A landscape with many valleys, sampled at points; each row gives a point and its height.
A ball rolls from a point to whichever of its 4 nearest points has the largest drop for the distance, and stops where none of them is lower. Distance is the straight distance between rows; heights are no part of it.
j_133: [128 128  63  87 128  70  60  99 144 150 101 130  94 137]  h=690
j_433: [123 129 154 151 130 159 160 131 117 107 149 148 148 112]  h=427
j_510: [170 189  92 131  91 122 180 147  70 130 158 157 104 168]  h=324
j_59: [129 133  45  74 113  50  55 114 124 158 108 146  95 150]  h=788
j_672: [130 131 146 143 122 165 183 140  89 102 179 149 154 113]  h=463
j_687: [136 144  45  94  88  57  78 139 114 165 117 162 101 168]  h=745
j_107: [145 157  86 139 105 117 124 130 118 145 127 165 110 152]  h=133
j_660: [135 142 127 149 126 141 135 122 134 129 130 150 129 127]  h=347
j_189: [147 157  53 105  81  71  99 140 103 164 126 161  94 173]  h=634
j_844: [133 139 141 147 122 161 170 135  98 109 168 156 147 120]  h=387
j_468: [105  88 208 129 155 158 153 144 134 117 137 100 163  90]  h=243
j_229: [128 132 141 149 136 142 131 120 143 124 123 140 133 116]  h=453
j_897: [165 186  87 132  85 112 161 147  80 138 145 164 103 174]  h=392
j_536: [157 172 110 140 105 144 183 143  75 116 172 161 122 148]  h=164
j_388: [138 143  63 111 103  86  83 125 121 156 112 158 104 155]  h=472
j_37: [119 120 138 137 150 125 103 106 181 121  93  82 120 119]  h=150
j_905: [138 149 131 142 113 159 174 137  89 107 168 158 139 128]  h=303
j_712: [145 150  79 129 114 108 103 119 133 146 114 159 108 145]  h=151
j_977: [118 114 172 148 140 154 152 131 129 112 142 129 152 103]  h=621
j_928: [158 178  70 130  81 102 142 149  91 148 131 164 101 176]  h=501
j_70: [152 168  80 134  97 112 134 137 105 143 130 166 106 159]  h=248
j_101: [124 121 102 123 145 112  79  97 178 124  94  93 105 123]  h=38
j_209: [118 121 156 144 125 169 170 138  97 103 170 140 160 106]  h=294
j_885: [117 121 169 147 149 147 137 123 151 119 121 119 140 105]  h=631
j_840: [157 172  95 140  94 129 154 139  95 133 144 170 111 157]  h=139
j_26: [144 155 100 146 116 127 123 121 129 137 126 160 118 138]  h=204
j_828: [139 154  84 133 109 112 115 125 125 144 118 166 108 147]  h=40
j_818: [110 100 190 143 151 154 148 135 140 111 129 111 152  98]  h=503
j_338: [129 134 109 136 137 117  99 104 165 132  99 119 112 122]  h=328
j_850: [107  94 203 131 160 144 124 126 180 109  95  39 124 121]  h=391
j_969: [120 120 122 127 149 114  91  93 187 118  93  72 109 125]  h=57
j_530: [152 165  97 144 103 124 142 133 106 132 133 168 117 155]  h=179
j_374: [109  97 200 138 159 145 127 131 171 113 107  66 131 105]  h=447
j_272: [129 131  57  86 119  68  59 107 135 153 107 143 101 145]  h=683
j_475: [143 147  51 102  86  69  91 139 109 161 120 163  99 169]  h=626
j_313: [104  81 221 123 162 156 151 143 136 116 130  81 160  96]  h=172
j_336: [133 136  77 113 126  94  78 105 148 145 100 135 109 133]  h=221
j_379: [136 141 112 145 126 125 114 114 143 134 114 148 121 128]  h=446
j_322: [146 154 111 146 112 138 146 130 113 129 139 167 126 136]  h=213
j_680: [144 148  67 118 104  91  99 126 122 154 116 163  99 157]  h=291
j_471: [115 109 157 139 154 133 110 104 188 108  94  67 120 122]  h=99
j_625: [126 131 129 149 140 133 118 113 153 128 115 133 127 121]  h=429
j_889: [108 100 168 134 159 134 102 111 194  99  85  33 108 130]  h=307
j_601: [146 154 123 142 111 155 180 137  80 111 169 158 132 141]  h=244
j_919: [109 100 197 134 157 147 134 133 152 114 116  90 146  99]  h=442
j_408: [114  99 195 141 163 143 122 125 177 107  96  52 130 114]  h=379
j_400: [139 145  85 132 123 106  99 114 142 145 108 152 109 142]  h=240
j_941: [ 92  63 197 106 150 174 175 162  88 120 175 100 196  89]  h=91
j_118: [110  92 175 129 137 171 180 148  98 105 175 130 177 101]  h=147
j_186: [119 110 164 141 134 169 171 143 104 106 164 138 163 101]  h=78
j_866: [130 132  87 126 138 105  84 100 158 138 101 123 111 126]  h=216
j_156: [152 167 111 145 104 148 170 134  90 121 155 165 124 144]  h=187
j_470: [137 146 133 152 118 151 153 129 111 119 150 162 136 124]  h=264
j_358: [139 147 122 153 123 143 147 125 121 121 135 160 131 129]  h=258
j_841: [111 107 177 138 160 141 116 117 184 112  90  60 127 118]  h=296
j_406: [135 137  52  81 100  53  69 126 113 160 119 161 100 161]  h=171
j_403: [ 89  50 217  86 158 175 166 161  98 138 164  77 195  91]  h=154
j_357: [117 113 178 141 152 146 128 121 166 117 108  92 137 107]  h=598
j_782: [106 102 162 137 156 132 108 111 189 105  86  42 115 123]  h=297
j_615: [107  96 190 132 148 168 165 143 113 111 156 117 169  91]  h=176
j_431: [ 93  65 216 106 161 172 167 159 102 129 158  91 183  86]  h=89
j_700: [167 177 106 136  98 140 180 146  75 118 163 159 116 152]  h=251
j_463: [126 130  84 113 138  97  73  91 167 135  93 108 101 125]  h=148
j_124: [ 92  55 223  96 165 169 162 157 103 129 158  79 187  90]  h=97
j_441: [123 128 143 144 144 131 113 112 171 124 101 109 128 111]  h=249
j_89: [132 137  59  98 114  77  68 114 132 151 106 152  97 149]  h=646
j_340: [ 96  64 228 104 162 168 156 154 112 125 147  80 173  89]  h=36
j_3: [ 99  79 186 117 145 173 177 155  91 112 178 115 188  92]  h=117
j_604: [127 128  46  63 106  33  51 122 110 155 117 154  92 158]  h=889
j_236: [146 155  72 126  99 102 109 130 114 149 116 169 105 161]  h=183
j_98: [122 123 163 146 144 149 144 126 144 115 126 127 144 108]  h=574
j_369: [131 134 118 144 136 126 112 110 155 134 108 135 122 122]  h=557

Two balls start at each pair of points below. Name the first point that both come to, or write never.
j_3 / j_468 | j_340
j_358 / j_905 | never
j_369 / j_470 | never
j_379 / j_70 | j_828
j_625 / j_357 | never

For each start below, name the point where the ball stops.
j_89 | j_828
j_133 | j_101
j_408 | j_471
j_374 | j_471
j_189 | j_828
